Points on a hilly landscape, in no order, each with its height.
From any point a ball takes the steepest step (drop divided by distance) to one of its 6 nearest points. It stops when none of these is lower. Distance is the straight distance between rows; heights are no part of it.
q62: -4 2 12 -19 -4 -14 -24 18 -9 -33  h=553
q191: 27 -15 15 11 32 9 29 -19 6 17  h=252
q523: -9 24 -26 16 -18 -29 -26 -16 24 -19  h=271
q484: 21 12 -15 17 35 -20 9 -3 47 -14  h=339
q655: 3 -10 22 -10 15 13 5 11 -7 -3  h=364
q930: 5 13 0 7 17 -17 -8 -3 24 -18  h=101
q413: 23 20 -8 8 30 -18 6 2 47 -23  h=279
q736: 2 -10 11 2 10 22 13 -4 -3 18  h=406
q589: 17 -14 26 -5 22 16 26 -18 -10 28  h=334
q801: 10 -6 19 10 25 2 1 1 8 -12  h=310
q611: -3 9 -7 15 12 -8 -7 -11 23 2  h=140
q836: -18 -7 2 14 -15 12 -14 1 -15 10  h=432
q229: 0 -15 11 -24 -14 33 30 6 -31 38  h=763
q244: -6 -21 8 -31 -9 32 21 18 -37 24  h=755
q281: -22 1 -7 21 -14 -8 -22 -11 6 0  h=206
q601: -4 21 -19 -4 -17 -30 -25 -3 21 -31  h=355
q975: 15 8 -4 20 35 -10 7 -9 33 -4  h=275
q524: -7 13 -13 22 -2 -11 -15 -15 25 -8  h=212
q977: -4 9 -6 12 -2 -8 -19 -3 14 -16  h=305
q607: -12 -12 15 -12 -3 16 -2 30 -25 -4  h=551
q180: -13 -14 -2 1 -21 25 7 0 -26 27  h=680
q227: 0 38 -30 5 -15 -37 -16 -20 29 -35  h=371
q509: -16 5 -16 29 -24 -17 -24 -5 5 0  h=211
q990: -4 -6 15 3 6 4 -8 0 6 -4  h=409
q437: 9 -12 22 -7 23 16 21 3 1 9  h=204
q822: -5 -2 11 -8 -1 0 -10 17 -5 -19  h=530
q12: -25 -10 -8 -4 -29 5 -17 30 -42 -4  h=633
q771: 15 59 -40 -17 -7 -39 -9 -20 34 -42  h=584
q347: 11 -3 5 20 15 10 21 -32 2 37  h=114
q106: -14 -12 0 -15 -18 7 -12 35 -29 -12  h=614
q821: 4 35 -20 -9 -21 -39 -19 -9 16 -48  h=437
q200: -2 -18 -6 -45 -22 34 37 6 -44 39  h=722
q16: -8 -15 10 -2 -5 13 -1 13 -18 3  h=595
q262: -6 -8 3 15 -2 5 -3 -2 -3 12  h=228
q297: 12 -17 13 6 11 17 25 -23 -7 36  h=282
q441: -9 4 4 -4 -21 -15 -25 18 -15 -31  h=255
q714: 15 -12 9 20 37 4 22 -24 13 21  h=260
q805: 23 -2 16 11 44 -3 13 -3 19 -6  h=309
q58: -9 -14 6 -13 -11 12 -8 25 -22 1  h=568
q800: -11 -3 -5 6 -30 -14 -27 12 -11 -16  h=420
q223: 19 -20 8 -46 0 31 45 -2 -37 52  h=661
q636: 7 17 -2 0 3 -21 -22 1 21 -32  h=265
q450: -1 -21 7 -11 -11 28 23 -4 -27 41  h=696
q573: 5 30 -25 1 -3 -32 -16 -14 35 -30  h=431
q582: -32 -24 -18 -12 -35 21 10 27 -51 19  h=649
q417: 4 -12 32 -19 8 12 -3 29 -16 -12  h=463
q792: -26 8 -24 30 -19 -4 -17 -17 14 7  h=87
q919: 21 -21 27 -19 23 20 36 2 -19 27  h=470
q144: 14 17 -3 3 20 -20 -13 8 32 -29  h=205
q158: -28 -19 -9 10 -31 14 -2 13 -34 21  h=606
q617: 16 -11 10 -11 4 17 41 -25 -17 55  h=456
q186: 13 26 -18 1 21 -25 -7 -3 45 -28  h=329
q107: -12 10 -7 14 -21 -14 -25 -7 9 -15  h=256

Where does a ball stop that starts at each point below?
q836: q930
q107: q792
q180: q930
q16: q930
q58: q437
q200: q347
q450: q347
q12: q441
q990: q930
